A landscape with many peaks, sampled at points; each row gives a point and its height.
From any point a climber steps to the highest of the 3 points nearest to it. It stops when none of these is higher. Distance is the straight distance between rows; heights are no part of it.
<510>: [  4  -3  -5  -8   1   4   2   2  -6  -9  -4   6   3   7   9   2   2  -6
  -1   3  -2   0  -8  10  -6  -9   2 -13 -16  -3   7  -4  -2 -10  -5]  h=346
<53>: [ -3   7  -6  -5   6   3   0   1 -16 -20 -15  19  -9  10  -2   0  -3  -8
  -4   3 -19  11  -1  26  -6   2   7  -5   0   9  15   3  10  11 -15]  h=91
<556>: [  4   0 -13  -9   2   0   7   8 -12 -14 -11  11  -2  -2   7   4  -6  -8
  -1   4  -6  19   1  23  -3  -6   6  -9  -4   8  17  11 -11   8 -10]  h=143
<481>: [  5  14  20   2   1   8 -18 -22   8  -7   2  11   4  -5  -5  -3  -3   1
   3 -20   6 -10   0 -12 -15 -13   8 -11  -6  -2 -16  -2   6 -25   8]  h=348
<888>: [ -7 -14  -4   7 -16   3  10   9 -17  20  19 -11   0  13   7   3  10   6
  -4  16  15 -19  12  -4  11  13   5  -5  -5  -9  11  17   1   5  -4]  h=416
<840>: [-16  -5  11   9   0  -4  -7  -9  -8  -5  -2  15  -6  13 -14  -2   4  -4
  -5   3 -10 -14   0  -7  12   6  12  -5  -6   5  -2 -14  15   0  -7]  h=353
<831>: [ -3 -18   8  -8  -5  -1  -5  -2   1  -2  -1  16   9   0   4   2  10   2
   2   1   2 -16   7 -13  10  -9   5 -10 -16 -10  -7  -1  -4  -6   7]  h=184
<364>: [  7  14   5  -5  14   7   5   0   5 -11 -15  -6  -2 -14  -2  -9 -11  -1
  -1  -8  -7  24 -12   8 -13   4  -3  21  11  -6   2  -7   3   0   3]  h=273
<872>: [-10  -3  -2   2   0  -2  -6  -5 -10   3   1   7  -1  26  -8   1   2  -8
  -6   9  -1  -9   9   3   8  14   7  -5 -14   3  11 -11  22  -4 -25]  h=303
<817>: [  6  17  -5  -1   5  -5   4   4  16   1   4 -19  -6  -8  -1  -2  -5  11
   0   1  -9  12  -8   3  -8   2 -17  14  11   1   1  -6  -1   3   4]  h=425
<717>: [  9   7 -12 -11   1  -3  -4   6  13   5   5 -15   8   1  16   4   0   3
   3   2   1   6  -8   1 -11  -9 -13  -2   0  -5   3  -3  -7  -9   1]  h=290
<829>: [  9  -5 -13  -6  -3  -7 -14  11  18  12   7 -19  14  -6  15   0   3   0
   0   1  16  11   0 -10  -6   2 -18  -1  13   2  -6   6  -9  -3   7]  h=452
<1257>: [  2  -4  25   5   1   5 -13 -10   4 -12  -7  25  -1  -9 -12   1  12  -9
  -7 -13   1  -1   7   4  -8  -9  13  -9 -10  -1  -6  -4   2 -20  12]  h=3
<1288>: [  5  -5  -8  -8  -2  -8   3  12  10  11   4 -11   1  -6  11   4  10   8
   5   7   1   2   4  -6   4  -3 -12   5   2  -1  -2  -4  -8   4   4]  h=285
<394>: [ -3   1  16   3   2  -3  -5 -14   3  -6  -2  10  -9 -13 -14  -7  -5  10
  -3 -16  -8  -3   1 -14   5   1   4   8   3  -3 -13 -12  -1   4  10]  h=429
<1269>: [ 10 -19  -4  -3  -3  -2   4  11  -8   0  -3  -3   8 -17  21  -3  15  -8
   8   4  17   6  11   6  11  -4  -1   3   0   1  -4  17 -12   5   4]  h=95
<1389>: [ -6  20 -12   1   3  -6   5   7  10  19  12 -28  -5  11   0   9   0   8
   4  11  -5   2  -7   3  -4   5 -13  -3   6   2  14  -8 -10   9   0]  h=397
<1204>: [ -2   3   8   1   4   5  -6  -3  -7 -15 -13  22  -4   6  -5  -4   5  -7
  -7  -8 -11   2 -10   9  -9  -4   7 -10 -11  -2  -2 -11   5  -2  -1]  h=89
<990>: [-17   8   9  22  -3  -7  -5 -27  -7   0   2  19 -20  -5 -19  -7  -4 -11
  -8 -10 -12  -4  -1 -20   2  10  10   1   4   5 -15 -13   6   4   9]  h=291
<1014>: [-12  17   6   7   0   1   1 -18  -2  -1   8  -4 -10   9  -6 -13 -12   9
   3 -15  -8 -13 -10 -17  -9  -1   0  -2   1  -3 -12 -15   8   3   1]  h=477
<244>: [ -5  19 -10   1   4   6  -1  -3 -11  -9 -14   1 -10  24   2   4  -3  -9
  -6   8 -11  12  -3  24  -9  10   8  -3  -4   6  27  -3  23  10 -27]  h=47
<102>: [ -3  -2  -2  -8   0   0   4  -1  -1   1   5  -4  -1   8   1   3   1  13
   1   7  -5 -11  -9  -8   2  -5  -5  -2  -4  -5   3 -13  -1  -3  -3]  h=503
<912>: [  8  -9  -3  -8  -9 -11  -7   9  21  11   7  -9   9  -8   4  -2  -3  16
   1  -1  11 -10   9 -18  -2  -1 -18   8  19  -2 -13   3  -3   4   5]  h=289
<152>: [ -6  -7   5   6   2   0 -10  -3 -12 -14 -12  24 -11  11 -15   1   9 -12
  -4   3 -15  -7   3   8   6   4  13  -8  -7   6  -3 -10  14   8 -11]  h=278
<890>: [-16  19   1  21  -1   2   2 -26  -3  -3  -2  11 -19   4 -12  -8  -6 -15
  -3 -17 -14  -4  -8 -20  -4  12  13   6   3  -5  -9 -14  11   6   9]  h=328
<452>: [  8   6  23   4   8  14  -9 -19  15 -11   3   3   8  -9 -14   0  -6  -3
  -3 -15  15  -3   2  -4 -22 -15   8   5   7   4 -12   4  13 -23   7]  h=525
<267>: [-16  -3   3  -2  -1  -5   0  -8  -2   5   9  -1   3  16  -7  -5  -5  10
  -2   7  -7 -19  -6 -18   3   0   5  -8  -6  -5  -2 -17   6  -4  -8]  h=535
<893>: [  9  17   9  -5   1   5  -9  -7  15  -4   4   0   4  -2   1  -7 -11   9
   6 -17   6  -7  -5 -11 -14 -10  -9   0  -1  -8 -17  -7   8 -13   0]  h=419
<828>: [  1   2   4  -2   6   6   2   3 -10 -21 -19  22  -4  -2  -7  -2   0 -11
  -7  -5 -12  13  -3  20  -2  -3   7  -6  -3   3   9   1   1   2  -3]  h=149
<410>: [  4   6  -1  -8   6  -1  12  11  -2  -6  -8  -6  -9  -9  -2  -1  -4   7
  -3   3 -12  18   0  12   2   1  -2  11   8   1   8 -10  -4   5   7]  h=368
<375>: [-12 -21  -1   7 -13  -2  16   7 -14  13   5   4   0   4   1   5   7   7
   0  10   5 -23  11   2  29   4   3   3  -4  -2   5  13  -4  10  -5]  h=365
<1276>: [ 14 -11 -16   0   5  -1  -5  17  11   2  -5 -20  14  -8   6   2  -3 -14
  -2   6  15  27   0  10  -6  -4  -3  10  18  11  -8  10  -8  -8   5]  h=519
<1059>: [-11 -12  12   4   1  -7 -22  -9 -12 -10  -6  27  -7  14 -11   4  14 -14
   1   6  -8 -17   5  -2   5   2  13 -12 -15   2  -9  -7  19  -4 -10]  h=276
<225>: [-14   8  13   9  -3  -4   8 -17   1  15  16   0  -7   4 -11 -14 -19  12
   5  -8  -6 -17   0 -27   6  -3  -2  -4   8   2 -18 -12   5   0  -1]  h=497
<512>: [ 11  -8  -1  -9  -7  -3  -5   6  17   5   1  -5  20  -9   8   0   6   6
   3  -3  12   1   2 -10  -2 -11  -4   3   2  -6  -9   3  -3 -12   7]  h=340
<988>: [  8  -7 -14  -6  -2   7   5   7  -5  -6  -1   3   6  -1  17   3   6 -13
   7   3   9  13   4  18  -5 -12   6 -13 -11   0   5  11 -14 -12  -3]  h=279
<1310>: [  1  15  -5   1   0  -4  13  12   9  18   0 -22  -9  -4 -10   9  -3  11
   2   6  -8  18  -3  14   8  11 -12  11  20  11   8  -3 -11  13  11]  h=359
<583>: [  1  -6  11  -2   3   1 -11  -3  -6 -17 -12  30   0   2  -6   2   8 -12
  -4  -5  -4  -3   0  12   0  -7  10 -17 -15   2   3  -2   4  -9  -3]  h=90
<821>: [ -1  18 -11   2   0  -8   0   3  20  20  15 -23   0   7  -2   3  -3  20
   2   4  -7  -4  -5  -7  -5   6 -21   1  12   2   4  -8  -5   7   3]  h=378
<999>: [ -3 -11  20   6   0  -4 -16  -4  -6 -14 -15  40  -9  -9 -17   4  12 -14
  -4  -6  -3   1   8   8   2  -5  10  -8  -9   1  -9   5   4  -7   7]  h=1
<846>: [ -1 -21  -3  -1 -12   5  -1  -2 -26   3  19   2  -2 -15  17  -7  19   1
   0  15  23 -18   7   5  11   7   5  -5  -5 -14   0  32  -6  10  -5]  h=193
<1254>: [  5  20  -5  -3   7   1   2   1  15   0  -3 -19  -8  -9  -8  -7 -11   6
   2  -6  -9  16  -9   2 -12  11 -15  28  21  -1   4  -5   4   6   3]  h=393
<897>: [  5   3  13   4   8   9  -1  -4   0 -20 -18  19   1  -9 -10  -3   7 -14
 -11 -12  -2  17   5  20  -9  -8  12  -7  -5   1   4  -1   1 -15   5]  h=80
<83>: [-14   0   5   6  -1  -1   6 -10  -1  11  10  -5  -4   8 -14  -4  -8  16
   1   3 -10 -13  -8 -15  10   0  -3  -3   2   1  -5 -19  -1  -2  -4]  h=521
<217>: [ -3  -3   3 -10  -9  -5  -4  -3  11  15  13  -2   4  -1   5  -1  -5  21
   9   0   1 -29   5 -27   2  -8   0  -8   3 -10 -11  -5  -2  -3   1]  h=459
<1318>: [  3   5  15  -9  -3  -3 -13  -9  12   1   3   6   6  -6  -3  -4 -12  12
   5 -12   5 -14   6 -21  -3 -15  -2  -6   0  -6 -20  -3   7 -11   6]  h=394
<179>: [ 10 -15  -7  -3 -12  -5 -10   9  22   7   6 -10  24  -8   8  -1   1   0
   4   2  24   3  -3 -15  -6  -3 -10   1  19   4 -12  12  -5 -10   6]  h=392
<1330>: [-10  -2  -6  12  -8  -1  13  18 -15  26  11 -13   0  15  -1  12  -3   1
  -2  14  12  -8   7   0  13  19   3  -1  -4   3  19  14  -2   8  -4]  h=414
<998>: [ -8  16  -6   3   1   4  10  -2  -9  -7 -13  -6 -16   9  -5  -4  -5   2
  -6   3 -16  13 -15  17  -7   5   3   4   1   0  14 -12   7   6  -6]  h=345
<428>: [  2  16   8  -3  14  13   7   0  -2 -17 -21   5   2 -14  -5  -9  -6 -10
  -8  -9 -12  26  -8  18  -9   3   5   9   4  -5   5  -4   3  -5   7]  h=226
<482>: [ 11  -3  10  -2   8   6   2  -5  17 -13  -3  -3  19 -12 -10   0  -7 -10
  -5  -5   8  16   0   6 -16 -14   6  13   7   6  -8   2   6 -18   6]  h=127
<273>: [-17  -6   0   4  -7  -2   6   3  -8  19   9  -7   2  21  -6   5  -5   7
  -5  15   1 -16   2 -10  12  10   4  -7  -9  -5  12  -7  11  -9 -14]  h=515
<1241>: [  8   3  13   0  15  10   8  -2   7 -16 -15   2  13 -15  -8  -4  -3 -14
  -5  -6   2  24  -1  15 -13  -9  10  12   6   1  -2  -2   3 -15   4]  h=164
<219>: [  7   2  11  -4   4  -1  -5  -5  13  -4   4  -1   2 -12 -11  -6 -15  13
   2  -8   0  -1   3 -15  -3  -2 -11  15   8  -1 -18  -6   7   4   7]  h=398
<549>: [ -3   3 -11  -3   1   4  11   7  -5   5   6 -15  -8  15   7  11   4   3
   2  14  -4   0  -3   7  -3   4  -5  -5  -3   3  16  -1  -7   6  -3]  h=543
<1200>: [  2  11  -1  -2  -3  -6   7   1  16   8  10 -12  -3  -5 -10  -3  -9  20
   5  -3  -5  -2  -3 -12  -2   3 -16  14  17   2  -6 -12   1   3   3]  h=463
<678>: [ -2 -17   3  -7  -7  -1   2   5  -1   4   5   4   8  -2   9   3  13   7
   3   6   4 -16   6 -11   9  -7  -1   0  -6 -11  -7   4  -7   2   4]  h=236
<417>: [  4  -8 -10  -5  -2   4  -1  12  -7  17  16 -18  -3   1  23   4  20  -4
   6  11   9  -4   3  -2   2   6  -3 -11  -3  -7   1  13  -8   9   5]  h=310
<87>: [ 10 -14 -13   0   8  -3 -11  15  -1  10   2 -21   2 -12  22  -2   8 -13
   7   3  17  20  10   8   8   6  -4   3   9  10  -6  19 -15  11   5]  h=428
<344>: [  2  -2 -18  -3  -1  -2  11   6 -11  -7  -4   2  -7  -9   8  10   0  -3
   3  12  -1  16  11  18   5   6  11   6   7  16  18  21 -22  21  -5]  h=133
<985>: [ -3 -22  -8  -7  -7   3   5   6 -12  -3   4   9   0   4   9   2  12  -1
   0   8   5 -14   6   0   8   2   3  -7 -12  -5   5  11  -1   4  -6]  h=311
<31>: [-13  -9   4  10  -9 -13  17  16 -17  22  -5   7   3   3 -14   7 -12   6
  -3  10   3 -14   2  -2  40  10  -4  -1  -1   4   1   9  -4   9  -9]  h=408
<47>: [  1   2 -20  -2   0   3   1   3 -15  -5   6  -4  -4  13  17  12  -5 -14
   0  17   2   5  -1  16 -14   5   3 -10 -13   2  22   9  -6  11 -14]  h=283
<1107>: [ -4   9  -9   3  -6  -3  14   6 -15   5  -4   4  -6   7  -7  15  -9   2
   0  13  -4   9   3  25  11  15   5   5   5  19  26  11  -1  18 -12]  h=308
<302>: [ 11  11  -6  -8  10  -1  -1   8  20  -3  -1 -15   7 -10   2  -4 -11  -2
   0  -1   2  24 -11   7 -17  -3 -15  15  11   1  -3   2  -1  -7   3]  h=379
<460>: [ -1   1  18  -1  -1  -3  -7 -12   6   1   7   5  -8 -10 -11  -6 -12  13
   3 -12  -5  -9   7 -23   3  -4  -3   8   4  -2 -18 -12   3   0   8]  h=407
<1179>: [-12 -20  -5   6 -16  -1   6   6 -20  13  16   0   4  13  -2  -2   5   0
  -3  13  10 -25  18  -6  18  12  11  -2  -9  -9   9  17  14   0 -13]  h=453
<605>: [  4 -19  -8  -5  -5  -2   9   4 -13  -8  -2  10  -1  -8  15   4   9  -4
   2   5   5   0  10  10   8  -1   4  -2  -7   3   8  19 -14   8  -4]  h=211
<942>: [ -8   1   8   0   0   2 -16 -10  -4 -12  -5  16   3  11  -2  -2   5  -6
  -4  -5  -5 -13 -12  -6  -8  -2   8 -20 -19  -5  -5 -14   7 -12  -2]  h=54
<331>: [ 11 -13   9  -6   0  -7  -5   6  14   0  -3   1  18 -16  -9   2  -7   8
  -2  -2   9   2   4 -13   2 -10  -9  20   9   1 -16   4   3   1  11]  h=391
<1135>: [-14   0   2   8  -1   2   6  -6 -10   1  -4   6  -9  11 -18  -4  -4   3
  -6   0 -13  -2  -9   6  10   6   7   1   0   8   5 -17  10   5  -4]  h=383
<476>: [  2 -11  -8   2  -5   2   2   3 -19   9  20 -13  -8  -5  20  -1  14  -4
   2  14  16  -8   9   3   5  13   5  -6  -4  -3   6  27 -15  16  -1]  h=257
<260>: [ -1 -22  13  -6 -11 -10  -5   6  16   4   1   0  12 -18   1  -2   6  15
   0   0  12 -12  15 -23  15 -11  -7  14   9  -3 -20   9  -1   6  10]  h=367
<1144>: [  3  27   0   3  10   8   5 -12   8 -10 -11  -9  -7  -2   2 -11  -9   1
   0 -16 -15  16 -21   1 -16   5   1  19   6 -12   4  -5   3   3   4]  h=314
<683>: [ -9  16  -5   3   4   1  -4 -11  -6 -13  -6  -5  -7  22   4  -6  -1   3
  -8   1 -14   1 -25   6 -15   3   1  -3 -10  -6   9 -14  11  -1  -9]  h=275
<764>: [  6 -14  -3  -6  -2 -13   5  15   9   6   0 -12   6 -13   4   2  11   7
  -2   6   6   9  11  -6  10  -1 -13  19  11   2  -8   3  -5   9  10]  h=262
<1043>: [ -6  12   1   0  -2  -6   6  -7   8  13  14 -11  -3   8  -5  -8 -12  22
  10  -4  -7 -18  -5 -17  -1  -1  -9  -1   8  -4 -10 -15   1   1  -7]  h=495
<1218>: [-12  21  10  15   0   3  -6 -23  -3  -1   3  10 -25  -2  -1  -8 -12  -9
   3 -24  -5 -10   1 -29 -14   5   2  -2   0  -6 -25  -4   9  -4  12]  h=366
<899>: [  6  -2  -7  -6   3   6   3   0 -11 -18 -11  20   5   3   5   1   0 -14
  -2   0  -3  10   0  24  -7 -10  10 -16 -10   5  16   7  -4  -5 -10]  h=240
<378>: [  3  -8  -2  -8   0  -1  13   8  -6 -15 -11   9  -4  -8   5   2   1  -2
   1   1  -3   7   5  13   5  -6   0  -1  -5   2   7   3  -7   4   1]  h=126
<177>: [ 10  -1 -10  -9 -13   0 -10   3  26   8   8 -10  23  -3   9  -1  -3   3
   6   0  20  -3  -1 -11 -10  -8 -10  -4  14  -2 -11   6  -2 -15   6]  h=387
<738>: [-12   6   3  11   1   2 -10 -13 -11 -12  -9  16  -9  12 -10  -7   5 -12
 -10  -2 -15  -4 -11  -3  -4   9  11  -4  -5  -3  -3 -20  17   3  -4]  h=312
<487>: [ -7  -3  -2   0  -8  -8   7   9  11  28  13 -14   5   3  -1   2   5  21
   3   7  -4 -16   5 -13  12   3  -7   1   9  -2   1  -2  -9   3   0]  h=252
<114>: [  6  26  -8  -3   7  -2   1  -5   8  -3   2 -19  -7   9   6  -5  -7  11
   3  -2 -12   8 -20  -2 -18  -1 -12   7   0  -5   5  -9   0   0  -4]  h=375
<1106>: [-10  11  -1   9   1   6   5  -7 -15  -7 -16   9 -11  15 -13  -6  -4  -6
  -4   0 -21   9 -12  15   6  13  12   3   7   6   8 -13  18  10  -6]  h=342
<1229>: [  5  13  24  10  12  12  -9 -16  10  -5  -6   3  -2 -12  -6  -5 -16  -6
   2 -23   8  -3   0 -11 -16  -3  -3  12   5  -4 -16   1  15 -12   9]  h=377
<737>: [ -7 -21   0   1  -2  -3   0  -1 -14  -6   0  19  -2  11 -10   2   5  -5
  -2   7  -4 -18  12   3  20   6  10  -1  -9   4   5   6   8   9 -12]  h=364
<1250>: [ -3 -13  -3   0  -4  -3  22   7  -9   6   0   0  -5   2  -4   8   5  10
   0  10  -4  -3   8   5  19   3   0   5   0   9   7   7  -7  12  -4]  h=316
<433>: [  0   9  -9  13  -6   0   9  11 -14  22   9 -17   6   8   1  18 -10  -9
   2  13  13   2   4  13   8  27   8  -4  -3  11  28  19 -11  24  -5]  h=528
<8>: [ -7  -8   7  -1  -6  -9   7   2   7  11   6  -2   0  -7  -8  -1   2  20
   1   1  -7 -14   8 -14  20  -4  -5  10   2   1 -10  -7  -4   6   7]  h=234
<234>: [  6   0  11  -6   7   2   0   0   1 -10  -9   8   6  -8  -4  -2   0   2
  -2  -8  -5   8  -3   2  -4  -8  -1  -1  -8  -3  -2 -10  -1 -10   6]  h=315
<756>: [-16   4   4  20   0   0  -5 -12 -12  -3  -8  19 -13   7 -21  -6   4 -15
  -6   0 -17   1  -4   1   7  13  15   0   3   3  -4 -15  21   7  -8]  h=272
<1089>: [ 10   1  21  -2  -1   5 -12 -10  16  -2   3   3  16  -8  -8   0  -9   6
   2 -14  13  -8   9 -13  -9 -15   1   0   5   0 -18   5  11 -19  11]  h=376
<381>: [  9  16  18   9  13  13  -2 -15  15 -12  -7   2   9 -12 -10  -5 -11 -11
  -4 -15   4   8 -10   3 -20  -6   5  11   6   0  -5   0  10 -15   6]  h=361
<242>: [  0  -2 -16   6  -4   3   7   4 -14  11  14 -16  -5  13  10  10   2 -10
   1  17  11  -2   9  10  -2  18   8  -7  -9   3  24  15  -9  19  -5]  h=396
<1190>: [ -1  17   5   3   3   4  -8 -16   0 -10   0   5  -4   8   1  -8  -9   4
   2 -16  -8  -9 -17 -10 -15  -4   1  -6  -7  -9 -10 -13   5  -9   0]  h=451
<294>: [  5 -16  -8  -6  -2   3   1   0 -14 -13  -2  19   8   0  11   3   9 -11
   2   2   8  -3   6  14   2  -8   7 -13 -17   2   9  18  -6   0 -10]  h=141
<934>: [  7  15 -17  -7   0  -5 -12   5  24  10  12 -25   4   4  10   2  -2   7
   3  -3   3   7  -6  -4 -14   1 -22   0  11  -1   2  -2 -10   1   4]  h=302
<1292>: [-18 -13   3   8 -10 -11  14  11  -8  29   8  -5   9   8  -7   0  -4   9
   1  13   4 -22   5 -14  25   8  -1  -4  -5  -7   3   2   0  -3  -7]  h=474
<478>: [ -2 -13   7   1  -4   0 -18  -4  -8 -13  -7  34   4   9  -6   6  17 -20
  -1  -1   5 -19   5   4  -2 -11  14 -25 -23   0   0   4   8 -14  -2]  h=169
<435>: [  2 -17   5  -8  -3   2   3   3  -2 -12  -8  15   9  -4   3   2  10  -5
  -2  -5   5  -4   7   8   3 -13   3 -11 -14  -1  -3   4  -6  -8   2]  h=264
<480>: [ -4  14   7   6   2   1   4 -15   2  -1   5  -4 -11  -1  -9 -11  -9   6
   2 -16 -12  -4  -9 -15  -1   2  -3   9   5  -4  -9 -17   6   5   4]  h=464
<1071>: [ -1 -11  -2  -7   1   1   3   6  -6  -6  -4   8   0   5   5   6   4  -1
   1   5  -4  -6  -3   0   1  -7   0 -10 -13  -3   7  -4  -1   0  -3]  h=415
<309>: [  6   5   2  -5   4  -2   2   2   7  -7   0  -5   1 -10  -3  -2  -3  10
   0  -5  -7   6  -4  -1  -1  -3  -8  14   5  -2  -5  -9   2  -1   7]  h=388
<833>: [ 16  -5  -8  -7   0   1  -1   6  14   1   3 -11  14  -7  12   3   5  -4
   4  -1  10  14  -3   3  -7 -14  -5   0   1  -1   0   2  -5 -17   3]  h=301
<414>: [ -7   8   0   3   3   5   7  -2 -10  -8  -9   1 -13  10  -9  -1  -4   5
  -7  -1 -16   7 -13   8   2   4   4   4   1   2   8 -14   6   7  -2]  h=402
<755>: [  7  -5 -13  -5   5 -10  -1  16  17   9   1 -23   1  -8   3   4   1   5
  -2   6   3  18   4  -3   2   5 -17  12  18   9  -2   2  -6  13  12]  h=243
<1065>: [  9 -11   3 -11 -13   4  -4   2   6   7   6   6  18  -9  17  -3  16   4
   9   3  17 -11   5 -13   7 -14   5 -10  -5 -16 -11  11  -2 -11   7]  h=181
<908>: [ 11  -6 -16  -4   2   6 -10  12  -1  14   9 -18   2  -5  25   0  12 -10
   9   2  17  16   6   5   2   1  -6  -9   0  -2  -2  14 -15   2   3]  h=363
<624>: [  0 -20   2  -5  -2  -6   1   2  -8 -16 -10  29  -1  -6  -2   1  10  -5
   0  -3   2 -12  14   9  15  -9   5  -3 -10  -1  -1  13  -3   8  -1]  h=118
<499>: [ -7   2  -6  -4   1   0   0   0 -11  -8  -5   2  -5  22   3   5   0  -3
  -6  12  -7  -6  -8   7  -3   6   6  -8 -10   2  16  -8  11  -1 -16]  h=330
<1001>: [ -4  13  17  14   9   4 -11 -18  -2 -10 -12  16 -15 -14  -8  -4  -6  -9
  -1 -24  -1   1  -1 -17  -9   7   5  11   3  -8 -12  -5   5  -6  16]  h=242
<1077>: [  2   2  28   7   8   3 -13 -13   3  -7  -5  12  -7 -16 -11  -3  -5   1
  -1 -17   2  -1   6 -16  -5  -1   4  10   2  -3 -16  -1   5 -11  14]  h=335
<174>: [  9 -10 -18   1   5  -2 -16  15  16  15   3 -28  11  -3  16   2   5 -11
   1   3  15  21   1   1   1   5 -17   0  17   8  -3   7 -13   4   8]  h=530
<630>: [  2  11 -12  -8   6   3   3   3   0  -4  -6  -6  -1   8  12   2  -2  -7
   1   8  -7  15 -17  14 -16  -9  -6  -8 -10  -3   9  -4  -7 -11  -8]  h=410
<747>: [ -3   5  -1   3   0   0  11  -1  -2   0  -1  -4  -8   2  -8  -2  -3  13
  -3   4 -12   2  -9   3   4   2  -1   6   2   0   6 -16  -2   3   1]  h=454
<365>: [  4   5 -15  -9  -5  -6  -5   4  17  12  11 -17   6   2  10   2   0  14
   6   3   1  -8  -2 -12  -7  -2 -14  -1   6  -6  -1  -2  -2  -1   3]  h=313
<180>: [  0   0  -6   6  -4  -5  18  14  -4  18   7 -12  -5   2   1  14   8   9
   2  10  -1   1   6   7  16   6  -5   2   6  10   9   7 -15  12   4]  h=390
<369>: [ 12 -10  -5  -2   0  -2  -1  11  18  -1  -4  -8  20 -15  -3   4  -5  -3
  -4   0  14  12  -3  -3 -10  -7 -11  14  17   5  -9   7  -1  -7   9]  h=427
<599>: [  0  15  17   5   4   3 -12 -17  -2  -8   0  10  -4  -2  -4  -8  -7   3
   0 -20  -4  -8  -6 -17 -11  -8   3  -7  -3  -8 -17 -10   4 -10   9]  h=413
<1091>: [  0   3 -14   0   4  -1   3  10   6  26  18 -31  -3   9  13  10  10  -2
   4   9   0  -2   4   1   2   9 -12  -6   5   4  10   4 -13  17   9]  h=299
<139>: [ -8 -10  -2  10  -6  -4   8   5 -14  15   2   7   2  17 -11   3  -6   0
  -2   9   4 -13  11   4  23  15   6  -2  -9   6  15   5  13   2 -19]  h=491
<1247>: [  4 -23   5  -6  -4  -6   5   6  -9 -13 -11  10   8 -17  12   1  14  -6
   2  -3  12  -4  17   5  15 -11   1   0  -8  -1  -5  17 -11   5   1]  h=135
<438>: [ -8   0  -1   7  -1  -3   9   1 -14  -3  -7   9  -6  15 -17   5  -5   0
  -4   5  -7  -3   2  13  16   9   8  -1   0  11  13  -2  16   9 -17]  h=434
<1359>: [  7   0 -15  -2   4   1   3  12  -3   6   6 -16  -9  -3  20   9   6  -6
   6   9   5  16   9  10   5   6  -1  -1   1  10  11  12 -21  18   2]  h=324
<1061>: [ 10  -9 -16   2   0   1   2   6 -12  -2   3  -4  -3 -12  23   4   5 -10
   7   6  10  15  11  14   6   1   8   1  -1   9  10  24 -25  18  -8]  h=237
<235>: [ 12   0 -20  -3   4   8  -3   6  -4   5   4 -14   2   2  21   6   7 -15
   9   8  11  19   1  16  -8  -7   3 -14  -7  -1   6  11 -19 -11  -2]  h=317
<1387>: [ 12  23   6   0  10   8  -2  -8  14  -8  -6  -5   1  -7  -2 -11 -15   0
   1 -18  -2   9 -14   0 -18  -3  -8  14   6  -7  -4  -4   6  -7   0]  h=306
<1050>: [  9  13   0  -7   8   9   4  -4  10 -15  -4  -3  10   3   2  -6   3 -10
  -2  -4  -2  16  -8  20 -18 -14   7  -7  -5   0   3  -8  -4 -26  -3]  h=568

For each start below, name the point where the climber stops.
<1065>: <174>
<260>: <174>
<460>: <267>
<1190>: <267>
<683>: <267>

Call two points neighbours if one is among the 3 nearest of the other. Go from one point of each pair to the other, from neighbour to neighbour, staying as high as possible. Name the lowest point that can't be avoided.
<267> / <452>: <1089>
<1050> / <452>: <510>
<433> / <174>: <331>
<267> / <433>: <1330>

Write out the way that a climber takes from each point below.
<1218>: <599> <1190> <1014> <225> <83> <267>
<1318>: <893> <1190> <1014> <225> <83> <267>
<219>: <460> <394> <480> <1014> <225> <83> <267>
<890>: <480> <1014> <225> <83> <267>
